A landscape with many peaks, sampled at points; each row gives a point and its height.
From any point a climber steps to the highest of the 2 points nearest to it. It stops when none of these is higher. Distance is the straight distance between rows; heights are no part of it.
kem h=40.4: [-10  25 -19 -11  15   7   0   8 -29  -2   1 -15 -24  -4 -29   9  -6  41
  12  -9   3 -18  34  29 -45  15  -3  11 -27  -7  51 -10  20 -19  -9  19
   6 -22  22  33 -27]
Dugib h=34.5: [ 35 -12   6  25 -16 -26 -38  20  21  29   0  44 -22  58  -5 -46  27 -33
 -31   9  -1   8 -35 -19  40 -22 -14  20  43  -4   6  37 -22   2  -4 -25
   7   1 -23  -6  17]
zepav h=29.5: [-15  -6  10  28   7   0  -9 -18 -33  13  32 -13  -4 -33  26 -20  16  -4
 -11  -5  -3 -48 -12  -9   3  -7  16  11 -12  -3   9  -9 -37   9  -9  -4
   0  -3  16  16  12]
Foz h=25.3: [  6  -4  10 -10 -12 -19 -14  -8  39 -22 -26  38  -5   0   6 -14  20 -53
 -21   9  -3  35 -15 -25  47 -30  -7 -31  49   1 -19   7 -27  -2  -5 -21
 -25 -11 -36 -21  10]
sir h=43.8: [ 40  12  14 -25  36  -4 -13   0  45 -16 -25  -4   3  -1  -2  -3  15 -19
   7 -10   4   5  10   8  17  -9  -2   2  -9  10  47  -6 -21 -33 -22  -8
 -14 -35 -11  16  10]
Tofa h=40.7: [ 40  -3  30  12  -1  -2 -11  24  21  37  18  -2   9  44  -9 -11  14  31
  17 -21  -7  17   1   5 -24  18   0   1   8 -25  26 -25  29 -11  -8 -10
 -10   9  13   8  -4]
puvek h=33.6: [-35  26 -35 -19  19  19  -5  11 -41 -12  12 -25 -18 -19 -20  10  12  37
  15 -21  -4 -24  48  17 -48  10  18  33 -32 -23  31 -20  16 -18  -6  -4
   4 -11   3  42 -26]
Ger h=9.6: [-41  10 -59   8   5  28  22   5  -7  -2   5 -24 -22   5   1  32  -5  42
  24  -5 -19 -27   8  -9  -4   4  19  33 -25  -9 -19  -2  15   0  28 -33
  27  -6   8 -26 -14]
Keb h=41.4: [  9  -3  -4  32  -1  13 -23   1 -27  23  34  -9 -14  15  10 -10   3  25
  17  -4 -14 -23  -8 -11  -6   0  11  19  -5  -1  11  16 -13 -16 -12   3
  13   3   3  16  14]
liti h=4.6: [-36  -4 -20 -26  -2  -8  20 -17  24 -34 -31   7  15 -18  -1  37 -13 -24
 -10   9  15  27  -5   0  16  -4  -5 -36   9  25 -41   3   3  12  13  11
   8   1  -3 -36 -14]
lefe h=35.1: [ 16 -22  26  27 -21  -4 -16  10   4   0  21  12  16  18  -5 -32  -2 -34
  -1  -2 -23  24 -45 -13  19  -2   1 -25  35 -28 -56  24  -4  17  14  -7
 -18  46 -30  -1  28]
Popef h=16.6: [ 50   4  33   2  -2 -18   6  15  13  39   6  12  -2  37  15 -30  26  17
   7 -11  10  13  10   6  -9  -2  -4  34  12 -17  58 -35  -2 -16 -25   3
 -12  -8   4   4  -2]
Nago h=33.9: [ 53  18  14 -26  32   5 -21  23  80   7 -26   5  17  32 -27  18  10  -9
   5 -15   4  26   9  -4   9  -2 -15 -27  -6   1  33 -21  14 -16  -1 -19
 -15  -8  -1   3  -1]
sela h=63.5: [  7   6  -4  -7  12  -1  -1  -5 -18  -2  -7  -8 -13  -8  -1  -3 -11   9
   0   6  21 -17  12  20 -13  15  -2   4 -16  13  47   9  -6 -12 -22  16
   5 -29  14  19   1]
vafu h=25.0: [-30   8   9 -15   2   1  10  -8  -9 -24   2 -12  25 -40  21   3  11   4
  16 -13 -17  -6  19  -6  -4 -18  21   1 -10 -14 -14 -29 -14 -16 -14  -3
 -15  12 -13  13  -2]
vafa h=11.3: [-12  -2   6 -13  37  14   2 -25  26 -19 -11  -7  -3 -31 -10  27   2 -51
  -2 -26   6  -1  14  10  -5  15   8 -32   2  20  32   1  -8  -1  11 -13
 -17 -26   2   7   8]
Burov h=27.3: [  4  -3  22  25 -22   5  -5  24 -30  32  29 -21   8  25   9 -16  22  57
  32 -14 -14  11  10  -4 -26   9  22  27   0 -34 -14 -24  15 -15  -1  -5
   3  27   3  15   0]
zaf h=19.2: [-23  -2 -11   3 -14  14  21  -4 -20  14  11  -7   3   1   9   9  -9  24
   8  -6   0  -6   6   3 -15  15  -4  13  -2  -9  -7  -9  21  12  18  16
   7   4  14 -14 -13]
bir h=35.2: [ -2 -13  -6  18  -6 -22 -30  -4  -2 -16   9  38 -13  -6   4 -32   2 -66
 -47  21  -9   4 -34 -20  46 -17 -10  -1  38  -1 -28  46 -39  28  20 -14
 -12  -4 -26 -13  25]
rapo h=25.2: [  6 -16  13  41  10  10 -15  -6 -36  40  37 -11 -17   5  23 -28  28 -13
 -13  -6  -8 -42 -16 -15  -2   2   9  20  -4   5  36  -1 -32   8   5 -10
  14  -7   8  15  27]
zare h=7.1: [-16  10 -27 -24  -7  -3  11  -5  24 -29 -33   7   9   2  -3  19 -12   2
  -3  15   2  10   4   0  16  -9 -11  -5  -4  22 -19   2   9  -5   2  10
  18  -4   0 -29 -12]
dodaz h=42.7: [ -2 -15   6  17 -13 -15 -21 -11 -19   6  18  26  -9   1  15 -25  -3 -61
 -51  11  10 -15 -23 -12  36   8 -13   5  21  14   3  39 -33  31  20   0
   1 -12   0 -13  22]
fod h=49.9: [ 20 -19   9  27 -13  -1 -31   7   8  11  27  20  -5  19 -10 -24  -2 -38
 -35   7 -18   0 -30  -7  24  10  -2  -8  28 -11 -13  38 -13  18  27 -10
 -10   9  -9  -6  32]
vuv h=15.6: [-24  -6 -23  11  -9  36  15   6   8   2   9 -22  -3  11  -9  13 -12  31
  29  -9 -18   3  -7   1  -3  12  16  -5  -8 -20 -44   1  21   1  34 -20
   3  15  -1 -18  -3]
bofud h=33.5: [  7  -2   5  18   2  15 -13   4  40 -24  -3  -7  -6  -1  -9   6  -8   2
  28   3 -29  21 -14 -13   4  -1  22 -49   5  -9 -44  -3   0 -18   2 -26
 -17  22 -29   6  24]
Vemu h=15.2: [-35  -1 -54 -19  35  17  22 -20   4 -29 -18 -17 -16 -20 -26  42 -25  -7
  19  -7   0 -21   8  16 -19  18   7 -14  -6  13 -20  16  32   9  24 -17
  24  -1   5 -21 -17]
bev h=12.4: [-52   3 -49   1  -2  30  34   4   8 -18  -3 -28 -17 -10   0  27  -9  41
  28   3 -26 -12   8 -10   2  -2  26  13 -20 -24 -61  -9   9   0  33 -39
  11  12 -11 -21  -1]
zudid h=70.0: [ 23  -7  19 -13 -16  -9   4   4   8  -4 -10  18  20   3 -14   1 -27 -11
 -10   4  13  34 -18  14   8   1 -20 -33  16  -5 -18  17  23  17   1  32
 -14  19   6   6 -17]
nos h=21.3: [-11  12  10  -5   0 -12  -3  -3 -23  -6  19 -12  18 -42  28 -20  26  17
   6 -10  -7 -17  21  -4  -7 -14  30  27 -20 -20   5 -34 -18 -20 -31   1
 -13  10  -2  30 -12]
Gelu h=35.8: [ 22  21 -21 -49  39  10  -8   7  44 -17 -42 -10  11 -12 -47  49 -16 -12
  18 -10  10   7  29  11   3   0 -29 -28 -11  29  13  -8  20 -13  -7  -7
   9  -8  -5  -3  -4]
rado h=18.1: [ 30   4  13  29   2  14  -9  12  -1  56  23   0 -26  55  -2  -6  18  15
  -4  -6   5 -11  -8 -13 -13  16  -6   9  -4  -1  59   4   6  -1  21  -2
  13 -12  23  -2   0]
fek h=23.4: [-18 -19   8  11 -15  25  26   5  -4  -7  11 -17  16  -6  -8   7 -13   2
  21 -11 -17  22 -24  -5  -1   5  16 -28   9 -22 -64   6  11  18  37   9
 -22  39  -5  -9  11]
vum h=34.7: [ 34  -4  34 -24 -11 -14   8   3  18  -5  -8  18  27  -2  16 -13  17   5
  25  -8  -1  44  14  -1   0 -15   3   5  22 -13  -2 -39   6 -16 -36   4
 -24  21 -12  11  -3]
per h=12.5: [  0   2 -50 -12  28  24   7   0  33  -9 -18 -10 -15   2 -38  41 -31   1
   5  -2   5 -13   2  14  -8  19 -16 -17 -10  11  -8  21  40   9  20 -16
  23  -1  15 -17 -17]
vonu h=69.9: [ -3  -5 -11  27 -30  -3  -6   4 -25  16  13  27 -15  40  24 -14   6  -2
 -20  31 -19 -13 -35 -38  33 -24 -19  22   1  18 -15  29 -19  11  12   5
  37  -7  -6 -25  20]
gezu h=42.1: [ 38 -17  27 -10 -33 -32  -4  -4 -11  10 -11  34  13   7  -9 -24 -16 -42
 -41  16  33  39 -24  17  24  -1 -36   0  42  -4  -7  26  10  35  -8  25
 -16  15  -3   4  -2]
Tavut h=50.9: [ 21   1  11 -15  22 -14 -11 -11   9 -15 -18  -8  -5 -19  11 -19  -1 -18
  -2   5  18  -3   5  13   8   0   4   6  -4  21  41  11 -28 -23 -28   3
 -12 -39   1  23  13]
gef h=34.4: [  0 -15   8  25   0   8 -10 -12 -31   8  27  -7  -3 -17   7 -13  -6  -5
  -6   4  -5 -28 -10   2  -7  10   4  -4   3   2   6  20 -17   7   0  12
   2   2   9  11  18]
Darid h=41.5: [ 18 -29  21  44 -11  -1 -32   8 -11  22  37   2   1  23  -3 -45  15 -31
  -8   1 -26   2 -37 -17  17  16  10 -10  30 -22 -35  21 -12  13  11 -26
 -11  36 -23  -2  49]
Dil h=10.6: [ 11  20 -21 -11 -17 -14   1  14  18 -12 -26  16   5  31   7  10  -5  26
  -7  26   6   3  -4  -4  14 -23 -16  13 -19  11  -3  11   0 -13 -18  17
  17 -11  -1 -26 -20]
dov h=42.6: [-22  -3 -12  31 -23   2  -7  -4 -52  13  28  -1 -13   0  31  -6   5  24
   3  26 -21 -35 -22 -36  21 -31   5  22 -15   5 -37  16 -26   9  -8   0
  37  11   4   0  17]
rofa h=24.1: [-41  15 -26  -4  -9  10  15   5 -33  -4  15 -18   0 -11  11  13   4  41
  13 -15  -6 -18  30  -3 -22   2  17  30 -26 -14  -6 -18  15  -5   6   4
  15   4   4   5 -24]
mol h=56.3: [  4  -8  14 -21 -12 -13  23 -10   4  15 -18  11   4  -2  -9   8 -12 -22
 -33   7  32  25   7  21  -9  28 -24 -23  14  10  30  -8  20  25   8  16
  -9 -20  22 -11 -17]
rulut h=48.9: [  6  15 -11 -22  27   8  -3   4   4  -5 -19 -13  -6 -12 -34  24 -26  26
  11  -3  12 -13  26  31 -32  18 -21  -6 -22  10  23   6  33 -11 -14  14
   3 -19  16  30 -22]
sopef h=16.9: [-19  -2   2  12  16  -7  -9 -20  35 -44 -10   3 -10 -46   7   6   5 -33
  -8  12 -15  -9 -19 -25  20 -28  18 -37  -3   7 -26  -3 -40   0  -6 -29
 -13  -2 -19  -1  25]
Zopum h=45.0: [-26 -14   6 -20  -6 -12  32 -19  -6  -7 -19   6  14 -18 -10  23 -17 -30
 -19   4  33  17   3  19 -11  23 -10 -19   9  18  -8   3  18  24  17  26
  -3  -8  17 -24 -18]
zet h=22.0: [ -1  22 -11   0  27   3 -14   3  16 -18   2 -12  -3 -15  13  -8  25  20
  15  -5 -20 -17  15  -7   3 -16  20  22 -30  -5  25 -20 -28 -43 -28 -17
  -8  -5  -9  18   3]
Malis h=21.5: [ 38  -5  34 -14 -17 -26  16  -4 -13  21  -7  12   5   6  24 -32  13  -6
  -7   3  22  16  12  10  -2   3 -13  26  18  -3  50 -22  -9  -3 -33  15
 -17 -21   4  17   4]
Betev h=29.3: [-37  16 -22 -22  18   1  20  -9 -24  -2  -7 -15  -7 -13   1  19   8  21
  -2 -11   8 -16  37  10 -30  13   8  30 -21   3  30 -28  10  -5   2   6
  15 -19  14  -8 -23]
sofir h=42.8: [ 31 -15   3   6 -17 -23 -24   2   0  11  -7  40 -15  22   4 -56   7 -41
 -25  17   5   5 -30 -14  39 -28 -26  20  43   6  -2  37 -30   8 -18  -3
   5  -8 -22   0  17]
vomi h=28.7: [-41  22 -30 -10  23  22 -10   9 -10 -21  14 -31  -6 -29 -18  15  20  26
  23 -32 -21 -23  44  -2 -34   3  30  29 -29 -32   7 -37  10 -20   3 -28
  -5  -2  -5  26 -19]
sevus h=49.2: [ 41 -10  27  17  -6  -5  -8   9  14  35  18  18   6  34  -4 -17   6  -5
 -18  -5   3  14  -9   6  -4  16  -7  -2  19 -16  29  -5  15   1   8   5
 -10   1  14   0   5]
Vad h=11.7: [  4  12  13 -43   5   6  11   6  -7 -17 -11  -7  23 -21 -16  16  -9  23
  32 -21   4  22  39  17 -26   1  -6  -6  -7 -12   6 -36  24 -14 -12  18
 -19  20  -5  24 -20]
vif h=38.3: [ 38  22  -1 -20  39   9 -11  14  59   4 -25 -10   3  19 -15  11  24   1
   9 -21  -2   7  20   5  -3  -5  -4   4 -15   2  57 -21   1 -25   6 -13
 -11 -24   2  -2   3]
tof h=19.3: [-18   0 -30  31 -16  27   0  17  26  -8   5 -24 -26  22  -3  13  -5  46
  20  19 -34   6 -19 -14   7   4  16  -4 -18 -11 -50  10   1  -6  27 -41
  15  10 -14 -19  20]
Nul h=33.8: [-28 -17  12   9   2  -9  12 -26 -10 -23  -3  -2  18 -38   2   5  -7 -57
 -28   7  15   1 -14   4  -3   0   4 -26  10  16 -29  14 -19  36  12  10
 -18  -4   1 -14   8]
gagi h=28.8: [-38 -14  -4  34 -22  24  14  -2 -45  12  36 -30   8 -12  17  -3  -6  15
  12   0 -14 -28 -22 -19  -1   0  15   8 -12 -22 -57   5  -9  29  32  -3
   2  24   5  -6  15]
zon h=14.3: [ 23  14 -26 -14  25  11 -10  11  50   3 -24   2  -6  14 -32  31 -21   1
 -15  -1  13 -11  -1  12   5  12 -24 -15 -18  10  22  21  30   3   6  -5
   9 -16  17  -3 -22]
Kemub h=41.3: [ -2  14 -34 -37  42   6  -6  -3  18 -30 -38 -14  -6 -22 -37  35 -15   2
  12  -5   6 -11  28  20 -18  10 -19  -8 -26  32  18   9  22 -13 -14   0
  15 -23   3   6  -8]
luvek h=7.2: [ -3  -3  17 -30   8 -10  11 -14 -11 -19 -17 -10  15 -33 -13  12 -19 -16
   2  -1  26  16  22  26 -18  12  -2 -25   2  18  12  -9  11   2 -17  18
 -18 -12   6  19 -11]
zepe h=29.0: [ 10 -23  26   9 -23   4  11   7  -9   8  16  12  28  10  -2 -13  -8 -20
   6  -7 -10  33 -31   1   1   3  -5 -25  29 -21 -49  10  15  21  23  17
 -26  38 -10  -7  13]
Dileg h=29.7: [ 41  19   1 -10   4  -6 -14  20  70  -1 -25  10  13  36 -20   8   4  11
   2  10  -8  23  -4  -6  13 -10 -12 -10  -6  -7  11 -10  12 -20 -11 -15
   0   2  -8 -11  -7]
dibos h=28.3: [-25   1  17 -17  -5 -37  20 -12 -29   2 -20  -5   5 -13  18  -3  -7   0
 -20  21  40   6  16  20  -7   4  -8  16  -2  37   8  -3  -5  11 -19  33
  15 -27  10  -8  -9]
nelev h=53.9: [ 36  -1  18   0 -18 -11 -13  21  41  19  -5  24  16  30 -21   5 -26 -13
 -33   6  16  31 -24   2  21   3 -25 -32  22 -17 -15  27  30  21   8   4
 -15  16   4   7 -22]
dodek h=54.9: [ 18 -12   5  11 -10 -20 -14  -5   4  -1  -7  23  -4   9  19 -48  14 -15
  -3  13  -4  -1 -25 -11  30 -24   0  17  31   0  -7   7 -31 -10 -37  -1
  -2  -1 -22   5  16]
risil h=42.9: [ 31 -12  35  -7 -26 -25  16   0 -22  22  -8  15   6   2  -7 -15 -23 -17
 -39  19  32  25 -11  23  -1  18 -34 -17  27   1  24   7  19  30  -1  33
 -13  -2  18  11  -4]
papok h=6.7: [-27  14 -57   2  13  34  17   8 -32  16  20 -26 -37  17 -17  28  -1  47
  26 -19  -4 -34  20  -1 -32   5  11  40 -25 -10  13   1  25  -1  24 -20
  32 -17  19  -1 -27]
sabi h=45.3: [ 30 -11  19  -4   3  -3 -14  -9  15  -7  -3  11  10  -9  -3 -16 -14 -28
  -6  -1   8  15  -3  14   4   6  -4 -18  20  -3  14  13   1  -6 -15   7
 -21 -10   1  18   4]
lebe h=22.1: [-13   9  15   9  -4   3  -2   5 -30  12  32 -15   7  -4  22 -17  29  37
  15 -25 -13  -7  24  -6 -24   5  29  24  -8 -39   7 -41  -4 -13  -8  -9
 -13  11   2  19 -11]
zoga h=21.7: [ 13  -7  -1  40  11  20 -15   4 -12  43  36   0 -30  33  13 -18  20 -10
 -16  -9  -6 -27 -15 -12   1  16   2  11  -1   9  50  22 -16   4  33 -10
  10 -14  15   3  23]
ren h=28.1: [-45  -5   3  -9  -8   0  43 -18 -58  -8   2 -12  12 -28   3  10 -18   8
   9  -5  13   0   5  15 -33  14   6  -6  -5  -6 -39  -6  22  28  12  35
  -1  20  14  -1 -17]
tiko h=23.5: [-23 -11 -16  46 -24  27   5  10 -11   5  25 -23 -17  10  11   1 -12  26
  16  15 -26 -14 -30 -18  10  -2  17  -5  -3 -17 -58  25  -6  14  36 -23
   7  19  -9 -15  28]
fira h=38.4: [ 14  -6   3   2   0   6 -15  -6  30 -27  -6   6   6  -7   0  -2 -10 -17
   1   1 -13  12 -12  -2  11  -1   9 -34  11   5 -16  14 -11 -15  -6  -6
 -12   8 -16   2  14]
badig h=27.8: [ 22  -8  34 -22 -16 -20  11 -12   2  -4 -15  21  26  -8  21 -20   6 -11
  -1   4  24  34   3  10   6 -12 -12  10  30   4   9 -22   0   4 -28  27
 -12  -3  -7   2  -7]
Zubud h=28.5: [-46 -11  12   2  12 -11  16 -32 -19 -13  -2 -10  -3 -46   2  13  -6 -42
 -28   2  22 -22   3  11 -19  16   6  -9  -5  27   4  -2 -16  27  11  10
  -7 -22  18 -10  -1]
Sof h=35.4: [-10 -16   1  35 -26  18  -3  -4 -50  32  35  -7  -2   6  22 -12   1   8
   1   5 -15 -28 -20 -27   9  -6  -5  17   1  -1 -26   8 -18  24  19   8
  26  15  10  -3  15]
Noka h=21.9: [ 24  -6  15  -2  -5  -9 -17   0  56 -22 -17  32  -6   2   3 -17  16 -34
   7   7 -14  34 -14 -25  33 -34   2 -32  32   4 -23  -9 -23 -25 -24 -27
 -19  11 -45  -7  26]
nite h=50.4: [ 23   5  -4  12   8  16 -16   7   2   8  13  -7  -5  12  -9  -2  -4  30
  14  -8  -8 -11   6   8 -15  14   2   2 -16  -6  25   9   9 -21 -15   4
   2  -9  12  19  -3]
rif h=27.4: [ 43 -21  14  24 -34 -20 -30  24  -2  36  21  43  -5  50  -6 -47  10 -18
 -13  13 -11  13 -38 -17  24 -13 -22  17  36 -14 -21  27   0  11  -6 -14
  13  28 -23  -7  21]
fil h=52.6: [ 33  -5  26  -5 -24  -2   7  13  -5  22   4   9  18  16  -7  -3 -20  28
   6   4  13  18 -12  18  -3   5 -22 -13   6 -12 -12   3  35  15  -8  31
  -4  30  17  13 -24]
papel h=29.6: [  2  -9   9  10 -18 -19 -14  -6  16 -23  -3  35   3  -3  -2 -13  -4 -64
 -32   8  -7  30 -27 -18  44 -16  -4 -29  41  -4 -38  31 -24  20  14  -7
 -24   8 -28 -21  14]
nuzo h=14.7: [ 46   4  28  21   8  -5  -9  20  -9  55  19  -4 -21  56  12 -26  42  19
   4 -18   5  -2   6 -10 -14  11   3  25   1 -10  66 -19  -7 -20  -8  -4
   1 -12  16   8   5]
fipot h=17.4: [ 13   3 -14   5   2  16  -3  12  38  10  -1   2  -2  26  -9  12  -9   9
  -3   3  -1   4  -8   4  10  10 -12  -9  -7   4   9   9  24  -3  23  -6
   8   1  15 -20 -16]
niki h=8.6: [ 14   7  25 -38   7 -14  11   2 -12  -4 -25  -5  11 -23 -17   5 -16  16
  12  -3  21  21  32  34 -27  11 -13  -3  -7   0  37 -21  19 -12 -35  26
 -17 -13   9  30 -18]
Didim h=22.7: [-27   2  15 -30   2 -35   8 -12 -14 -28 -18  -7  17 -36  19   0  -6   0
  -8  13  24   5  20  12  -1 -14   6   4  -3  30 -10 -11 -17  -4 -31  25
   2  -9  -3   2 -10]
Revuz h=19.1: [  2   7   5  15   8  -1  -8  -5  49 -27  -9   8 -16 -13  12  -3  20 -15
   9   8 -28   8 -10 -24  28 -28  17 -31   8   0 -14 -24 -32 -27  -8 -38
 -13  -1 -31  -7  30]
Sek h=14.5: [-25   2  -7  -7 -26   0  35   0 -68  21   7  -6  -4   2   2  14 -15  42
   4  -1  15  -8  19  17 -32  16  -4  13  -9  -6   1 -12  31  16  11  34
  15   5  24   3 -31]
Doba h=9.5: [ -9   5   8 -42  28   4   7 -15  18 -20 -27 -11  13 -35 -23  29  -1 -32
   9 -14  19  14  37  16 -10  14  -7 -27  -6  33  32 -14   4  -3  -9  -1
  -7 -25  -7   7  -1]
lag h=35.3: [-29   9  -5 -32  11 -14  25 -17  -8  -4 -23  -4   1 -14   2  18  -1   3
 -16   2  29   4  30  22 -20  18  -5   5 -10  24  25 -15   9   7   0  21
  10 -26   9 -18 -21]
kepaz h=35.6: [-34 -19  13  -2 -12 -11  31 -17 -45  -4  -1  -1  11 -19  12   1 -19 -15
 -17  13  17   0  -7  16 -12  10  -6  -9   2  21 -22   2   2  32   3  43
   0   5   9 -10  -5]
pazun h=13.2: [-17   2 -19  -3  38  16 -14 -13  33 -46 -14 -12 -11 -37 -10  26 -15 -25
   6  -4  -8  -8   3  -2   0   1  12 -31 -15  23   7   8 -16 -12   3 -21
  -6 -12 -12   6  21]
veri h=25.1: [-19  26 -17 -14  38   8 -12  10   5 -13   6 -25  -2 -18  -3   3  35  19
  17 -25 -16 -27  42  -2 -25  -5  25  29 -38 -16  39 -36 -14 -37  -5 -17
  -7 -10  -5  19  -9]
nurop h=43.3: [ 43 -11  20  -4 -13 -15  -5   3  20  -1  -8  26   9  11  16 -37  14  -3
  17  -3   0  24 -18   1  15 -18   3  11  30  -7  -9 -10 -13 -25 -47  -2
 -19  16 -23   8  11]
Vel h=14.8: [-33   1 -11  10  28   9  -4 -26  22 -34   0 -18   0 -57   3  18  -2 -16
   5  -7 -13 -32  -4 -12   0 -13  25 -22 -20   9  -9 -11 -30  -2   6 -30
  -6  -5   2   4  11]
Nuba h=14.9: [-18  15   5 -60  10 -13  18   1 -11 -24 -38 -12  26 -30 -21  36  -8   6
  20  -6  17  30  53  21 -19  -6  -6  -3 -11  16  -3 -32  25  -8 -19  19
  -1  17 -11   5 -25]
bov h=25.4: [-27   7   0   5  11  -3   7 -15 -11   1   7 -11  -2 -29  29 -10  19  -2
 -10   2   4 -30  11  -1  -1 -10  13  21 -14  10  24 -14 -29   0  -3   1
   4 -20  12  -1   0]
Ral h=21.1: [  6  -1 -11  20 -22   9   8  16  11  31  11   2  -5  48   5  10  -4  35
  -2   3  -5   0  -8 -15   0   8  -8   7 -11  -4   3   2  19   2  25   1
  29   3  20 -24 -12]
bepi h=4.0: [-20  13 -29  21  -5  26   6   4 -36  34  25 -13 -35  31   6  22  11  41
  14  -5  -3 -30  11 -21 -13   5   9  39 -26   2  32   5   3  -9  22  -5
  31 -11  23  -3 -15]
Bav h=18.3: [-61   0 -45 -15  36  10  29 -26 -28 -20 -10 -23 -17 -38 -13  36 -15   4
  14  -7   6 -41  22  14 -35  13  19  15 -20   9 -20   2  22  15  11  -9
  25  -5  15  -7 -20]
kemek h=32.5: [-13  -1   1  11 -32   3  10   5 -14  -3   6   5  12  13  19 -10  -5  29
  16  16 -18   9 -23  -8  16 -10   2   3   5 -13 -47   6   6   7   3  12
   3  27  -5 -16   7]
sep h=14.6: [ -4  29 -42 -10   6 -11   4  10   6 -24 -23  -2  -2  25   9  19   1  35
   0  21  -2 -13   9  -5   8 -30  -1  34 -45  15  15  -1  -9 -28 -20   6
  28 -17  -2 -18  -9]
Kurep h=26.1: [-16   7 -22  14 -33  15  18  14  -6   9   2   2  -1  30  17  11 -12  46
   6  20 -15   0 -13 -11  18  -6  -1  15 -10  -3 -38   6  14   1  25   3
  27  11   5 -32  -8]
Leki h=18.4: [  5  36 -27 -20  24  -4 -10  18  11 -25 -18 -13  10   6  -3  11  11  31
  14   1 -11 -11  32   2   5 -22   5  28 -47   1  21 -14  -9 -39 -22  -2
   5  -1 -13   1 -11]
mog h=61.2: [ 37 -16  15  32  -6  -4 -37  14  12  40  26  18 -12  51  -3 -21   6 -16
 -21  -1  -7   2 -27  -5  10  11  -4   0  17  -7  17  36   1   6  17 -18
   2   2   5   0  15]
sus h=41.2: [  3 -18  12  18  -8   1  -3 -11  -2  -5  14  12   8 -11   0  -9  -7 -50
 -31  -1  -1  11 -19   3  10  14  -4 -21  26  -4 -13  27  -7  33  24   8
 -24  10  -1 -11  17]
tani h=29.1: [-14   8   2  11   3  11  -2  -3  13 -25   2 -10   5 -24   8   1   1  19
  23   3 -26   1   1 -13   2 -14  26 -19  -8 -14 -42 -18 -15 -24  -6 -12
 -15  23 -26   8  15]
zuv h=31.5: [ 32  16   6 -49  30   6  -1   5  53   2 -45  -1  14  -2 -46  39  -3 -24
   0 -23  27  19  28  13  -1  11 -31 -32  -2  21  41 -23  24  -1  -2  -4
  -6 -24   3   0 -16]
pegof h=55.7: [ 45  -9  20  -1 -16 -22 -18   3  19   6  -5  26   6  13  -4 -23  -8 -39
 -29   7  19  24 -17   7  28  -1 -16  -5  31  -1  10  29  -3   9 -14   5
 -12  -6  -3   7   2]
ses h=33.7: [ 40  -4  34  23 -24  -5 -12  30 -22  49  29  -4   3  43  -6 -12   9  52
  28 -12  -3  14   6   5 -30  17   1  15   8 -24  11 -17  22  -7 -13  10
   0  32  13  22  -7]
zolo h=24.8: [-44  -2   5   1  29  -2  15 -29  -6  -9   6 -21   3 -55  12  10  16 -19
 -12 -15   8 -31   9   3 -21   3  17  -2 -17   6  18 -29 -19  16   5 -10
 -12 -20  15   5  -2]
davod h=53.3: [-13  -6  -6  31 -22  -7 -10  -5 -13   2  12  17 -11  -2  34 -27  16  -4
 -14  29 -20 -27 -37 -36  30 -29   0  17   9   4 -34  10 -35  11  -1 -10
  16   5 -13 -14  24]
Tukof h=41.0: [ 25 -10  19  11 -31  -3   0   9 -18  19  14  12  12  22  14 -25  -9  21
  11   5  -8  10 -17   1   5  -3  -6   8  12 -13 -16   2   8   0  -6  20
   2  29   3   4  -4]
tem h=18.7: [-31  10  13 -43   8 -16  12 -10 -12 -43 -22  -7  26 -43   1  25  -6  -1
  20   3   6  14  29  15  -8 -20  11 -12 -20  26 -25 -19  -6 -15 -28  23
  -6  12 -17   9 -13]
Tiza h=52.7: [ 11  -8  -2  20 -15  -3 -15   1 -20  19  12  20 -22  23  18 -11  -4 -27
 -35  20   6 -19 -21 -20  26   1 -19  13   7  24  17  40 -16  17  15   8
  26 -14  12 -13  12]
riv h=22.3: [-54  -2 -34  -3  -2  17  32 -17 -47 -13   4 -15  -6 -19   1  31 -20  23
  16  -2   7 -22   7  12 -27  10  12   5 -16   2 -40  12  23  19  19   9
  22   6  17  -9 -22]

Call two points neighbours if one is among the 2 nearest of the other. Go from one point of each pair to the other, from neighbour to neighbour, staying as high as possible. Name the lowest point that can't be avoided.
zudid / sela: nos
lag / sela: Sek
vonu / zudid: vuv
mol / zudid: gezu
mog / sela: zolo
zudid / pegof: nelev
